Each row is a point on a landscape with many valleys, with its height.
From any point a ball takes the steepest step (drop divided by distance) to one of its 4 nearest points. It stops when none of these is lower. Distance is the straight distance between rows; heights are no part of it.
j656 (h 74): [159 117 107 178 149  95 155 107 140 125 130 173 127 138 125 112 141 150
 114  67 108 189 120 166 120  88 147 120 168  81 165 105 138  83 112 184
  92 137 127  89 136 155 170 115]
j949 (h 255): [107 140 150 110 130 146  95 137 108 139 138 110 118 110 116 141 113  97
 119 178 126  78 112  93 116 168 115 134  94 179  88 124 104 173 127 101
 154 117 120 162 138 117 107 162]
j892 (h 304): [147  85 136 101  60 108 113 170 159  58 104 157 175  89 124 106 144 139
 163 150 154 135 161 171 155 105 146  82 150 103 146 187 131  49 148 116
 130 108  91 117 112 111 117 115]
j934 (h 256): [138  92 138 114  96 111 132 148 148  70 112 161 161 106 124 115 138 153
 155 129 141 145 152 165 156 113 150 113 138  81 122 162 137  87 145 125
 138 117 117 111 117 122 123 104]
j412 (h 152): [157 108 107 160 134 112 156 120 153 108 123 181 146 126 122  99 139 151
 127  77 116 185 122 158 142  99 164 124 161  83 154 118 141  88 135 167
  98 125 119 101 133 146 156 115]
j370 (h 111): [133 109 100 199 155  82 178  89 140 132 129 176 117 169 136 119 123 184
 102  51  88 225 128 191 116  77 135 126 181  36 192  98 148  55 108 226
  81 157 147  83 132 189 198  81]
j889 (h 277): [140  92 137  96  64 109 116 164 152  67 107 147 164  98 123 112 142 131
 165 153 157 127 158 160 153 115 132  87 141 109 135 182 134  69 151 107
 141 109 100 120 118 103 111 119]
j940 (h 137): [102 166 125 169 194 121 166  65 111 203 153 108  82 177 163 152 107 147
  89  69  94 155 112 103  90 135 110 181 120 112 154  73 130 188  83 170
 113 153 148 122 137 172 160 112]
j788 (h 253): [135  99 120 130 119 120 146 139 146  86 118 167 154 119 123 114 132 148
 146 113 133 155 135 152 156 120 158 126 134  85 126 142 133 103 151 135
 132 122 126 114 126 131 134 111]
j131 (h 229): [125 136  95 160 141 132 141 123 134 147 137 131 123 146 135 124 127 142
 120 112 127 146 115 119 116 119 128 138 131 129 123 104 121 124 121 143
 122 143 118 107 130 128 151 127]
j554 (h 141): [115 157 120 160 177 116 156  85 119 190 152 107  97 176 142 146 118 148
 100  69 102 154 114 131  96 120 120 155 128 105 149  83 134 153  89 175
 121 152 140 101 125 165 159  98]
j807 (h 166): [154 110 102 159 135 120 150 122 149 110 122 176 142 124 121 103 135 149
 129  85 121 175 121 144 138 108 161 127 148  92 143 118 131  96 139 153
 105 128 119 103 128 141 156 121]
j109 (h 104): [152 100 101 187 147  83 165  99 141 120 125 185 133 141 130 109 144 158
 113  63  98 211 124 188 122  79 147 120 184  57 187 108 148  64 109 199
  81 142 133  82 131 163 183 106]
j817 (h 335): [120 191 138 148 177 143 127 108 114 204 162  61  96 160 152 168 125 124
 105 104 108  98 114  75  84 161  93 178 103 153 101  72 121 203  94 129
 120 138 152 140 146 133 122 147]
j826 (h 248): [141  81 127  62  58 143  91 186 148  41  89 147 174  81 115 110 140  91
 173 198 157 105 143 151 184 111 164  66 138 149 145 200 132  69 182  75
 138 105  93 151 104  87  99 133]
j315 (h 208): [122 156 107 148 151 140 133 116 129 179 151 102 116 156 140 145 129 135
 113 124 125 125 114 107  96 127 104 143 127 147 110  95 123 148 115 146
 123 140 137 124 135 125 133 135]
j829 (h 231): [106 173 134 164 195 126 155  74 112 207 153  94  88 175 161 159 113 140
  93  78 100 145 114 106  90 139 107 180 119 121 142  80 131 190  81 154
 114 149 149 126 141 155 149 116]
j600 (h 218): [144 105 139  59  63 146  95 171 137  73  98 130 153  91 118 108 145  96
 166 197 154  94 149 130 170 121 136  74 126 171 129 180 134  92 162  68
 153 112 109 154 112  86  87 142]
j503 (h 80): [139 117 102 190 156  88 167  96 133 137 132 167 114 156 132 126 126 167
 104  58  89 211 122 185 110  79 138 122 176  51 182 101 149  67 105 211
  87 152 141  87 135 179 189  96]
j418 (h 372): [146  82 126  74  53 130  98 184 159  43  95 155 179  83 119 110 137  99
 170 183 159 117 144 161 178 109 159  65 148 135 152 206 132  55 179  86
 131  99  89 143 107  94 109 130]
j377 (h 291): [146  92 133  75  54 126 100 176 153  61  95 144 163  92 120 108 142 103
 170 183 161 105 147 147 170 113 139  71 140 136 146 196 136  69 165  88
 139 104  97 142 109  93 105 130]
j374 (h 185): [144 118 100 159 135 124 147 124 148 113 125 167 139 127 127 109 130 145
 125  93 121 168 120 140 135 112 156 131 142 104 138 116 126 105 136 150
 112 132 116 103 129 136 153 120]
j413 (h 292): [ 94 153 144 108 135 151  85 136 104 149 135  75 107 119 120 150 114  83
 113 189 134  51 112  75 104 178  94 144  80 210  80 112 101 209 124  87
 170 116 120 167 135 107 104 158]
j913 (h 212): [140 128 152  68  86 151  98 153 114 101 113 111 145  89 110 113 137 100
 152 182 156  79 152 108 155 143 111 106 111 190 106 173 120 129 145  62
 155 114 135 170 122  96  72 148]
j276 (h 206): [161  97 110 151 129 115 159 122 161  99 121 190 150 124 124  98 136 160
 127  83 116 187 127 161 148  95 169 118 162  76 155 125 148  82 148 163
  98 119 123 102 128 141 149 112]
j966 (h 285): [120  95 137 115 104 122 126 144 130  90 121 146 142 115 118 121 131 129
 150 143 146 124 141 148 157 130 135 128 126 103 118 156 136 116 142 110
 140 122 132 123 121 113 118 129]
j544 (h 139): [112 157 120 166 181 111 170  74 121 190 147 116  92 182 147 141 111 146
  98  57  92 165 111 130  96 127 124 162 137  87 164  73 140 157  97 185
 112 151 145  99 133 181 169  93]
j270 (h 251): [138  96 142  80  68 125 111 162 143  81 111 130 149  99 110 107 143 108
 164 171 162 105 155 137 161 121 119  92 132 134 127 181 142  91 148  89
 142 113 118 138 119  99  94 134]
j570 (h 244): [135 110 110 145 131 126 145 127 145  96 124 170 146 125 130 109 131 146
 136 107 127 159 126 142 150 118 156 134 139  97 126 130 126 108 149 139
 121 127 119 110 123 134 144 113]
j439 (h 276): [119 143 100 152 145 135 137 119 132 163 140 121 115 153 138 132 124 140
 116 119 130 139 112 118 110 119 121 138 131 138 118  99 122 135 119 147
 119 143 131 111 130 124 145 134]
j813 (h 243): [127 112 153  83  93 136 111 151 120 108 121 121 137  97  99 115 135 108
 150 170 157  91 154 119 153 142 119 116 110 153 111 163 128 127 139  86
 143 112 135 155 122 102  85 148]
j867 (h 205): [144  92 138  48  59 153  86 188 136  46  89 134 163  85 117 112 137  90
 175 213 153  96 145 140 183 118 165  67 122 172 137 195 127  88 177  68
 148 103  96 157 105  75  84 143]
j783 (h 245): [109 160 135 116 143 146  98 129 117 158 143 103 119 130 138 149 122 104
 111 176 119  80 103  78 104 163 101 142  93 174  82 103 102 180 128 109
 153 126 129 152 142 120 120 155]
j768 (h 195): [115 160 117 155 169 127 146  96 120 193 154  97 103 172 147 150 125 144
 105  83 117 139 120 120  91 122 113 154 125 128 128  89 129 162  94 158
 120 146 142 115 132 136 141 119]
j447 (h 236): [113 129 139 120 135 140 108 137 110 135 134 126 122 122 120 139 118 110
 126 176 127  94 113 104 126 150 119 144 105 157  97 123 112 156 133 110
 141 120 126 153 137 119 119 164]
j915 (h 96): [131 121 105 194 162  84 174  84 136 143 137 160 112 173 137 133 120 176
  96  52  84 215 125 184 107  88 129 133 176  43 181  93 148  76 110 222
  86 152 150  83 139 192 194  81]
j408 (h 146): [118 149 114 158 173 110 157  86 122 176 148 117  98 170 135 140 122 148
 103  63 101 164 113 141  95 113 127 140 137  90 154  82 139 140  95 183
 123 147 144  93 129 169 166  95]
j772 (h 281): [151  84 131 122 106 108 152 146 162  77 104 183 168 114 127 101 137 174
 147 111 123 184 149 179 157  94 177 101 156  54 144 153 152  59 157 158
 123 114 122 103 120 131 130  99]
j653 (h 455): [111 186 138 161 189 137 142  87 107 208 158  80  88 172 153 170 118 130
 100  85 106 124 111  96  86 147 102 181 112 133 124  78 128 203  86 142
 117 141 153 136 141 141 136 133]
j462 (h 249): [103 154 143 111 142 149  91 130 111 147 140  97 111 125 129 146 117  98
 113 181 123  70 107  80 106 174 103 141  87 190  84 110 102 187 125 100
 163 119 121 160 140 119 115 156]
j609 (h 384): [119 181 129 147 171 139 128 106 119 201 159  71 101 164 149 161 126 131
 107 104 118 109 116  92  86 150  97 167 112 148 106  81 124 188  93 139
 119 133 151 134 142 131 125 140]
j193 (h 339): [101 149 152  94 112 177  83 159  97 132 118  53 107  90 108 146 110  70
 125 199 164  27 135  79 125 185  96 140  86 236  77 149  95 199 138  43
 163 114 143 179 124  87  73 163]
j870 (h 331): [126 128  97 153 134 129 143 128 138 127 125 150 131 136 132 117 125 136
 125 114 130 147 115 127 130 121 141 138 134 119 125 113 121 120 135 139
 117 141 120 112 128 129 149 129]
j382 (h 174): [119 148 118 177 184 103 176  71 130 185 149 130  89 186 150 138 108 153
  89  53  82 179 108 125  96 125 122 157 149  60 171  73 146 144 104 205
  95 144 149  95 138 199 181  86]
j61 (h 213): [117 160 115 148 164 134 134 108 122 194 154  91 109 165 146 151 130 136
 105 107 120 129 120 110  94 132 103 153 126 140 116  91 130 157 100 148
 119 140 142 120 137 128 134 133]
j165 (h 132): [124  98 126 128 113 122 134 135 139  91 119 155 147 118 125 117 128 140
 143 130 142 141 131 144 157 126 145 132 127  96 118 144 133 113 146 122
 133 124 128 117 117 125 131 123]
j639 (h 302): [116 134 109 147 139 138 127 132 128 146 132 135 118 138 135 137 123 125
 120 149 130 123 108 107 116 134 122 142 119 141 107 112 114 135 134 130
 125 135 132 130 137 118 139 147]
j690 (h 143): [120 152 110 155 165 117 150  97 122 178 150 109 106 164 135 141 125 148
 108  80 115 153 120 138  96 114 121 138 135 112 143  89 134 137  95 170
 125 152 136  95 127 148 154 106]
j318 (h 240): [117 141 157  97 113 149  95 146 102 122 128  95 129  93  98 132 114  97
 132 175 150  61 141 100 139 173 113 134  93 193  89 154 103 167 134  75
 152 110 125 171 128 105  85 157]
j984 (h 254): [114 116 155 102 114 139 113 143 111 119 127 124 123 107 101 125 123 106
 139 168 139  96 131 114 146 154 120 133 107 145 102 144 123 146 135  99
 141 117 133 151 130 111 101 159]
j423 (h 113): [132 142 106 165 158 105 147 100 128 162 142 128 108 156 125 132 130 148
 108  70 108 165 116 147 105 108 131 126 146 101 147  93 129 111 100 180
 117 148 127  88 133 158 165 103]
j938 (h 287): [154  93 122 133 122 115 155 136 162  84 110 189 163 116 129  99 132 170
 139  94 121 181 141 169 157  99 176 111 155  62 145 142 149  76 154 157
 115 115 121 109 121 134 141 101]
j793 (h 257): [109 140 157 103 122 150  93 145 103 130 126  93 119  96 101 140 109  90
 123 180 146  58 133  96 127 177 109 134  86 194  92 139  97 178 130  80
 154 111 123 170 134 106  91 161]
j42 (h 266): [147  81 138 114  94 107 139 153 159  70 103 176 173 101 126 104 137 173
 151 122 133 169 157 183 154  90 172  94 151  61 139 163 145  51 154 149
 131 114 111 105 116 130 127 103]
j900 (h 221): [117 162 125 131 150 146 115 126 124 175 147 104 117 145 146 153 128 122
 112 154 119 101 102  84 100 148  99 142 114 162  91  99 118 167 123 123
 137 131 141 142 144 124 125 151]
j141 (h 97): [143 137 102 169 157 106 147 109 130 148 139 141 113 146 123 125 137 143
 113  72 112 166 115 149 108 106 138 121 153  96 151  96 133 103 107 181
 107 143 129  88 132 155 166 110]
j542 (h 225): [124 130 161  91 105 144 102 148 108 115 127 110 136  94  95 122 128 102
 141 172 150  74 145 106 147 158 114 128 102 175 100 156 112 147 134  82
 149 113 131 167 125 107  87 160]
j700 (h 663): [111 110 120 136 128 133 131 133 127 114 125 146 129 125 128 128 125 126
 135 142 134 128 115 124 142 134 137 144 123 120 109 132 122 129 140 125
 127 130 131 131 125 123 136 142]
j967 (h 246): [114 127 151 108 127 137 107 141 108 128 133 123 123 108 109 132 118 105
 132 173 138  85 125 108 130 159 124 136 102 160  97 136 112 156 133 104
 144 118 130 160 131 110 105 160]
j917 (h 394): [108 183 135 170 198 131 145  77 102 209 153  87  80 173 165 166 109 131
  90  80 102 131 107  99  86 150 103 185 113 126 135  74 129 209  80 148
 116 146 148 134 145 152 144 127]
j663 (h 136): [125 151 110 162 170 105 157  91 126 175 146 118 102 168 132 135 124 150
 104  67  97 167 116 144  97 112 129 137 144  87 155  88 141 129 100 188
 117 150 141  89 131 174 167  94]
j347 (h 145): [158 117 104 162 139 110 152 116 148 115 124 175 140 129 125 105 140 149
 125  80 117 180 117 148 133 105 158 124 156  93 150 114 134  93 129 162
  99 130 121 101 134 144 156 120]
j729 (h 282): [145  67 127  57  50 136  94 194 153  19  89 165 193  72 105 112 131  98
 174 191 155 116 142 172 201 103 181  66 148 139 156 219 130  56 187  81
 130  90  92 144  99  86 104 128]
j902 (h 232): [111 135 129 127 139 139 114 134 118 149 133 127 121 130 128 139 120 111
 124 169 123 103 108 102 117 148 119 138 107 154  95 116 112 155 131 117
 136 123 127 151 135 119 125 156]
j823 (h 138): [143 124 148  51  71 163  83 172 119  72 102 118 152  85 125 116 145  93
 162 208 158  75 147 117 162 129 130  82 104 208 107 186 116 123 166  47
 164 111 116 178 113  82  68 147]
j930 (h 184): [144 120 145  55  70 156  92 168 124  85 104 117 150  89 118 113 141 101
 159 197 154  85 154 117 163 133 124  88 111 193 110 180 122 115 159  58
 158 115 124 167 116  90  75 145]
j22 (h 192): [142 101 142  48  59 153  82 179 131  62  93 130 158  88 122 110 140  91
 172 212 151  90 146 130 175 121 152  72 116 187 129 186 127 102 173  57
 156 109 106 166 109  78  82 145]
j185 (h 131): [103 170 119 184 204 118 171  53 111 210 149 117  72 183 174 144 102 145
  83  61  84 163  97  80  77 142  99 187 122 107 160  57 132 188  77 174
 102 160 144 119 148 186 168 120]
j228 (h 216): [121 160 117 144 150 143 125 119 126 185 152  97 117 157 148 150 127 128
 114 131 120 117 110  95  91 134 105 145 122 150 101  94 119 152 112 138
 125 137 140 130 140 122 128 143]
j179 (h 105): [159 110 104 172 143 102 153 110 147 116 129 182 136 132 125 104 142 148
 119  69 112 191 119 165 129  92 157 118 167  80 161 114 144  82 126 175
  89 130 123  97 134 149 165 115]
j595 (h 280): [111 116 146 118 123 136 114 140 110 126 130 131 127 116 112 131 119 108
 133 164 136 103 122 112 139 150 132 138 111 140 100 133 120 146 137 110
 141 122 129 150 134 114 118 163]
j282 (h 238): [109 173 133 116 150 152  99 125 114 171 151  81 114 142 143 151 129 103
 109 167 112  69 106  65  89 170  85 152  86 186  83  95 107 195 115 108
 158 132 132 154 137 121 117 149]
j590 (h 478): [144  77 128  81  52 121 104 182 164  45  97 165 182  84 119 107 137 113
 167 173 161 128 152 172 174 105 157  72 155 126 155 206 129  46 173  95
 126  99  86 135 105  96 116 123]
j10 (h 239): [136 105 150  80  78 134 110 156 127  96 117 125 143  94 107 109 142 110
 158 168 156 103 152 128 155 133 120  98 122 147 117 172 137 108 149  83
 147 115 128 144 119 101  88 143]
j163 (h 346): [114 106 145 110 112 134 121 144 117 111 126 135 130 110 108 123 126 117
 144 159 146 111 135 129 149 141 131 140 112 129 107 150 129 139 138 110
 138 119 132 143 127 108 108 149]
j175 (h 226): [113 145 129 128 142 144 114 132 118 153 141 116 117 132 137 142 125 111
 116 167 125  96 102  92 109 150 109 138 109 161  90 108 113 160 128 120
 141 123 131 150 140 120 126 157]
j579 (h 259): [131  95 136 114  98 114 129 144 141  79 118 151 154 111 120 117 136 143
 154 138 146 132 148 152 156 125 143 118 129  95 122 161 136 108 146 118
 140 118 125 118 119 117 121 118]
j312 (h 260): [145  91 136 114 101 110 138 150 154  73 110 170 163 107 127 112 135 163
 151 124 136 159 152 171 157 107 162 106 145  68 132 163 140  77 148 136
 135 116 118 104 119 126 125 103]
j875 (h 144): [136 143 150  69  82 174  72 171  98  91 112  78 135  84 118 128 141  81
 145 211 169  39 146  94 152 155 104 117  94 227  84 179 103 169 153  27
 163 111 147 181 115  87  64 155]
j739 (h 401): [118 190 144 158 186 141 132  98 104 207 161  59  87 165 154 169 120 125
 104  93 110 106 113  79  83 158  94 183 106 145 110  73 129 212  91 135
 119 143 153 141 145 134 129 145]
j56 (h 209): [133 136 158  84  98 153  94 154 110 110 119  96 135  85  99 125 126  97
 140 174 155  64 150 103 145 163 111 123 102 198  95 172 107 152 143  60
 153 113 135 174 122 102  72 151]
j540 (h 214): [144 115 147  65  72 146  98 161 122  93 109 123 146  88 112 107 145 100
 157 184 157  89 156 119 156 132 118  91 116 174 117 176 132 109 153  67
 150 118 127 160 116  95  77 143]
j464 (h 250): [142  95 135  70  61 137  98 176 146  67  97 139 156  95 116 107 143  96
 171 187 157 101 149 136 166 117 139  73 132 151 141 191 137  80 165  77
 147 111 102 148 113  89  95 135]
j774 (h 170): [143 113 145  48  69 160  80 180 122  63  95 121 153  84 127 117 142  96
 164 218 153  80 148 126 167 129 142  79 109 203 114 180 121 119 167  48
 162 111 110 177 113  76  72 147]
j794 (h 261): [104 143 153 110 128 141  92 139 109 134 135  99 114 107 111 143 112  91
 121 180 135  64 118  89 116 173 113 135  88 186  88 124  98 182 128  91
 157 117 116 163 137 114 106 157]
j384 (h 385): [149  83 131  94  54 111 109 175 165  51 101 164 181  88 121 102 141 127
 167 161 156 131 158 170 160 101 152  80 149 115 151 192 130  42 162 106
 127 106  84 127 109 104 118 117]
j424 (h 117): [133 144 113 166 165 102 153  93 127 159 141 130 107 159 130 133 126 152
 105  64 103 174 112 153 101 105 134 124 149  85 161  90 138 113 102 188
 114 147 138  89 133 174 173  94]
j65 (h 411): [ 98 148 151 105 123 162  87 147 105 135 124  64 107 100 109 147 108  81
 118 189 152  39 130  81 122 183  98 139  81 221  87 135  96 202 132  68
 164 113 127 175 136  96  87 158]
j994 (h 224): [145  65 132  51  48 150  81 203 139  19  84 150 192  67 100 113 133  87
 177 202 158 104 147 169 202 110 187  64 136 148 145 212 130  70 191  66
 132  89  97 142  99  75  89 134]
j192 (h 217): [144 106 114 142 124 122 151 133 155  93 120 179 149 121 127 107 130 151
 133  97 126 170 128 147 150 113 161 127 143  85 135 131 134  96 150 146
 116 125 123 111 125 133 144 112]
j460 (h 228): [121 177 127 133 152 146 113 119 125 183 153  85 119 154 146 154 132 118
 110 145 115  96 108  72  91 155  94 151 108 163  87  87 118 176 117 126
 134 134 142 142 141 127 119 152]
j804 (h 258): [124 101 148  94  91 130 117 153 124  99 122 128 139 102 105 116 140 116
 155 156 152 108 147 137 153 132 124 117 120 122 116 165 140 120 141  98
 142 116 130 135 125 104 100 142]
j93 (h 76): [154 127 104 175 150 102 152 107 133 138 133 156 122 142 120 115 138 149
 112  71 108 183 115 157 112  97 146 121 163  87 161 102 136  91 113 182
 100 143 127  86 135 158 169 108]
j402 (h 223): [128 142 155  85 101 163  90 158 102 109 119  81 133  84 103 130 121  89
 135 183 161  50 144  94 144 168 101 127  94 213  86 167  96 167 141  48
 153 114 138 178 121  96  71 152]
j153 (h 183): [118 156 108 153 156 131 137 110 122 187 151  98 110 162 142 143 131 142
 111 100 123 135 117 120  95 122 109 144 128 134 122  92 127 147  97 151
 121 142 136 114 134 132 141 126]
j558 (h 150): [126 148 115 168 174 101 157  85 127 169 143 122 100 171 136 137 119 151
 102  60  90 174 114 146  92 109 130 135 149  72 165  84 142 122 106 195
 109 147 146  88 134 184 175  86]
j755 (h 235): [114 132 157 103 120 145  98 142 105 125 130 110 125  98  97 133 117 100
 129 174 142  74 132 104 131 170 118 134 100 181  96 144 107 165 132  90
 144 113 125 167 132 108  93 161]
j491 (h 227): [138 124  97 159 140 124 145 123 140 122 131 154 132 134 132 116 131 145
 123 102 128 160 115 130 131 115 146 133 139 110 130 113 123 110 129 152
 116 143 117 104 128 135 154 126]
j219 (h 386): [113 172 134 154 181 131 141  95 116 203 159  82  99 170 151 161 119 137
 104  90 112 125 123 108  89 137 106 167 118 133 125  84 130 185  88 151
 115 142 147 127 140 136 137 129]
j199 (h 191): [140 139 153  71  86 161  87 161 109  99 116  97 143  85 112 119 137  97
 147 193 160  61 150 105 153 153 110 113 104 212  95 177 106 149 149  45
 159 114 134 174 117  93  66 146]
j709 (h 242): [121 186 135 129 159 150 114 118 116 191 154  67 111 155 148 159 135 120
 106 134 112  84 110  59  84 163  85 165  99 166  86  82 118 189 101 121
 134 136 145 140 141 126 115 148]
j814 (h 252): [131  95 135 118 104 117 135 142 142  78 116 162 157 112 120 116 134 152
 149 123 138 148 144 158 156 118 149 123 133  83 122 155 133  97 150 131
 135 119 124 111 120 126 125 110]
j835 (h 90): [139 135 114 173 164  95 157  97 129 150 140 143 112 154 126 131 131 151
 106  63  98 184 116 162 100  98 138 125 161  71 163  95 141  96 103 196
 102 146 139  87 134 174 178  99]
j91 (h 269): [126  95 142 107  93 123 121 147 132  84 118 138 146 104 116 115 138 128
 159 149 154 118 150 148 155 131 127 115 131 106 119 168 142 112 143 111
 139 116 122 125 117 107 109 129]
j731 (h 193): [154 107 111 149 132 119 156 122 156 102 120 181 151 123 126 106 132 157
 131  89 121 177 128 154 149 106 164 123 152  86 145 127 139  93 148 155
 108 121 122 105 125 140 147 115]
j781 (h 215): [140  72 132  48  54 150  84 197 136  34  87 146 178  74 106 115 132  89
 174 208 158  96 144 155 195 111 181  62 132 160 145 207 128  79 185  67
 140  99  95 147 102  73  89 136]
j114 (h 220): [117 152 113 142 148 140 125 126 127 167 140 113 118 147 143 143 126 129
 115 144 124 117 109  99 103 135 108 143 122 151 102 102 119 145 123 136
 125 138 136 134 136 122 133 149]
j665 (h 120): [104 183 117 193 212 126 167  49 104 219 151 112  65 182 177 155 101 147
  77  66  84 155  93  71  67 148  82 193 122 124 149  59 130 202  72 165
 106 159 140 129 157 186 170 124]
j810 (h 81): [115 190 142 175 202 139 143  78 101 212 152  77  74 170 164 173 109 128
  91  88 100 124 102  84  84 159  96 186 105 134 122  72 128 220  82 137
 117 149 150 140 152 152 139 139]
j139 (h 262): [147  86 142 104  82 102 127 160 152  71 106 166 170 100 124 109 139 161
 157 139 143 149 157 173 149  99 155  96 147  80 133 175 137  58 147 131
 136 113 106 111 119 121 117 106]
j840 (h 67): [104 184 125 192 213 133 157  55 102 215 150  99  66 176 177 165  97 138
  80  73  88 146  93  80  70 154  88 193 115 128 145  63 130 210  69 154
 112 155 147 133 156 173 162 129]
j81 (h 34): [127 148 152  72  95 183  68 172  88 109 110  61 119  88 116 137 136  74
 138 214 168  19 136  76 144 171 102 134  88 239  74 169 100 189 152  18
 167 115 153 185 109  80  63 169]
j79 (h 230): [140  97  95 199 147  76 180  93 140 114 125 187 130 156 133 115 140 180
 107  53  84 228 134 198 128  71 142 122 187  39 199 103 152  47 110 219
  84 157 139  77 125 175 191  89]
j735 (h 173): [159  95 107 167 140 101 162 115 156 110 120 190 148 133 124  99 142 158
 118  71 113 199 127 171 138  88 160 118 173  71 168 119 149  78 135 178
  85 122 123  97 133 147 160 113]
j355 (h 151): [130 137  91 164 142 127 143 119 131 143 139 139 118 145 130 122 133 143
 117  91 123 152 115 131 115 113 132 131 140 121 135 100 124 119 117 159
 115 144 120 103 132 134 154 120]
j125 (h 288): [100 143 157 110 123 150  86 142 102 132 133  83 112 100 106 143 108  87
 120 183 144  51 128  90 123 179 104 137  88 203  88 133  98 189 131  79
 159 114 119 171 136 105  95 159]
j68 (h 278): [138  94 139  94  68 114 114 163 148  72 108 140 159  96 117 110 141 125
 166 158 161 117 158 153 154 116 127  90 138 113 134 183 139  75 151  98
 141 113 106 125 116 103 107 121]
j233 (h 275): [133  94 142  98  79 118 117 153 140  81 116 141 150 104 114 112 141 127
 162 154 155 118 156 151 152 120 125 104 132 108 126 171 138  93 145 107
 141 113 116 123 121 105 107 127]
j863 (h 584): [121 113 114 142 127 134 137 134 134 110 127 152 136 127 126 121 127 134
 134 130 134 135 120 130 149 130 142 142 125 114 118 128 120 125 143 126
 128 133 128 121 125 123 141 132]
j245 (h 149): [107 160 126 158 184 120 159  78 114 198 151 101  98 178 153 151 115 143
  96  72 102 152 119 123  92 130 118 165 127 111 146  81 135 170  86 169
 117 151 145 114 132 160 152 104]
j691 (h 119): [134 143  98 163 150 115 145 110 131 156 139 128 114 150 129 128 130 144
 113  81 119 159 115 140 106 109 132 126 143 113 141  95 127 113 109 168
 116 150 121  92 132 141 158 113]
j87 (h 237): [122 117 156  95 102 138 109 147 111 114 129 120 134  93 102 122 130 104
 146 171 150  91 145 116 144 149 121 127 104 160 107 155 122 144 137  90
 142 112 132 159 128 109  90 157]
j261 (h 135): [110 158 120 165 186 115 171  72 119 198 149 113  87 179 153 144 114 141
  94  65  94 163 117 116  96 128 123 165 130  97 157  76 140 165  90 180
 112 150 146 107 131 177 161 100]
j236 (h 267): [115 142 154  96 108 161  89 153 100 119 121  75 119  87  99 137 114  82
 131 185 157  45 141  91 142 177 102 130  92 212  89 157  95 177 138  57
 154 114 131 175 125  95  74 157]
j174 (h 154): [120 153 115 155 168 120 151  97 123 184 148 105 103 169 137 143 126 147
 106  77 114 151 119 133  98 119 119 148 131 115 145  86 134 152  92 165
 125 149 142 102 132 149 153 108]
j334 (h 270): [138  90 138 104  73 110 122 159 150  69 107 149 162 100 120 111 141 143
 165 145 151 134 156 168 152 111 140  94 142  93 132 178 136  76 145 115
 137 112 103 113 115 111 113 109]
j721 (h 133): [102 165 124 171 194 117 171  65 116 206 147 118  83 182 165 147 101 145
  86  61  90 164 108  96  90 139 111 180 125 100 159  71 136 177  85 177
 110 156 142 115 140 182 161 108]
j123 (h 147): [117 152 117 169 178 105 169  75 129 183 146 122  96 181 144 138 111 148
  95  57  90 174 111 132  94 123 126 153 142  73 165  74 146 144 100 196
 106 146 150  94 131 194 171  91]
j262 (h 233): [118 138 123 133 144 142 119 130 121 157 137 124 120 144 134 141 122 119
 121 159 125 106 104  95 108 138 115 138 117 150  97 106 117 146 130 124
 134 135 133 141 137 122 131 154]
j560 (h 148): [122 151 101 157 158 121 147 104 128 175 146 113 110 158 135 138 128 146
 112  88 116 148 121 133  96 114 122 137 130 123 135  91 130 135 100 166
 123 149 129 101 130 139 149 116]
j956 (h 265): [147  95 128 123 116 117 148 139 153  80 113 175 163 114 126 105 129 164
 143 109 128 165 141 163 158 107 168 117 144  75 129 146 142  87 152 142
 128 120 123 111 120 130 133 103]
j224 (h 142): [112 151 117 173 187 108 177  65 127 193 146 123  85 186 156 137 108 149
  87  55  87 171 108 110  94 131 120 170 140  72 170  65 144 156  95 194
 101 151 147 100 137 196 175  93]
j947 (h 130): [130 133 115 188 169  94 168  87 134 153 140 147 108 171 136 137 115 164
 101  54  87 193 119 170 100  94 131 130 169  49 172  89 149  95 108 210
  95 148 147  87 139 197 192  84]
j850 (h 429): [117 102 135 124 114 128 123 140 125 103 126 147 137 114 115 124 127 126
 146 147 140 121 135 134 153 134 135 139 119 110 114 147 132 126 142 113
 136 122 130 129 121 113 123 140]
j842 (h 165): [154  87 100 183 142  84 172 100 149 109 121 194 143 141 130  99 151 164
 114  58 100 216 128 193 132  74 151 119 184  51 187 113 156  60 113 195
  79 137 129  80 127 152 179 106]
j453 (h 53): [151 116 108 182 157  91 156 104 133 130 129 164 123 143 126 121 141 155
 113  67 101 197 116 174 110  87 145 117 172  73 170 101 142  80 108 193
  92 143 133  87 137 164 179 112]
j965 (h 247): [130 101 145  82  76 129 111 155 131  92 113 128 144  99 108 109 143 111
 160 162 161 105 155 133 154 128 120 100 124 135 121 170 144 107 146  95
 145 113 126 136 122 100  90 137]
j715 (h 234): [137 115 151  78  80 141 107 156 124 102 113 118 143  93 107 111 139 106
 157 174 156  90 156 121 155 135 115 103 115 159 116 168 133 112 148  78
 144 114 129 151 122  98  83 144]
j77 (h 299): [111 168 129 155 182 127 146  88 114 200 156  90  99 173 152 156 119 141
  97  87 107 137 120 116  94 132 111 169 119 128 128  84 134 185  85 154
 116 146 149 124 136 143 139 117]
j988 (h 511): [117 123 107 147 133 135 136 131 132 129 131 147 129 138 128 125 126 135
 127 128 130 136 111 123 130 129 134 143 126 125 117 122 120 127 139 134
 122 139 123 123 128 121 143 139]
j702 (h 290): [145  91 136  91  60 115 110 169 156  64 101 148 163  96 119 109 141 123
 166 163 161 121 153 162 158 109 135  81 146 116 141 191 136  65 152 100
 137 109  98 126 115 103 111 122]
j906 (h 186): [105 185 131 181 209 134 155  67 101 216 150  93  67 175 174 170 102 134
  85  76  93 139  96  84  73 153  92 188 110 129 138  69 128 215  76 150
 110 150 144 137 153 166 155 129]
j550 (h 168): [141 139 150  58  74 170  72 173 108  77 109  98 148  87 127 124 142  89
 155 216 160  55 148 106 157 144 111 103  99 225  87 183 104 156 158  28
 166 109 133 181 114  79  63 147]

Two balls start at each pair of points below. Name the first point that both come to, or write never.
j87 / j402 -> j199
j91 / j813 -> j715
j967 / j163 -> j542
j123 / j77 -> j261
j965 / j702 -> never
j892 / j42 -> j934

Where does a ball stop that starts at each point below?
j174 -> j840
j700 -> j453
j609 -> j453
j382 -> j840
j413 -> j453
j984 -> j81
j595 -> j453
j889 -> j165
j384 -> j165
j245 -> j840

For each start below, name every point that the ball comes to, in order.
j318 -> j542 > j56 > j199 > j550 > j875 > j81
j219 -> j768 > j174 > j690 > j554 > j261 > j721 > j185 > j840
j829 -> j940 > j721 > j185 > j840
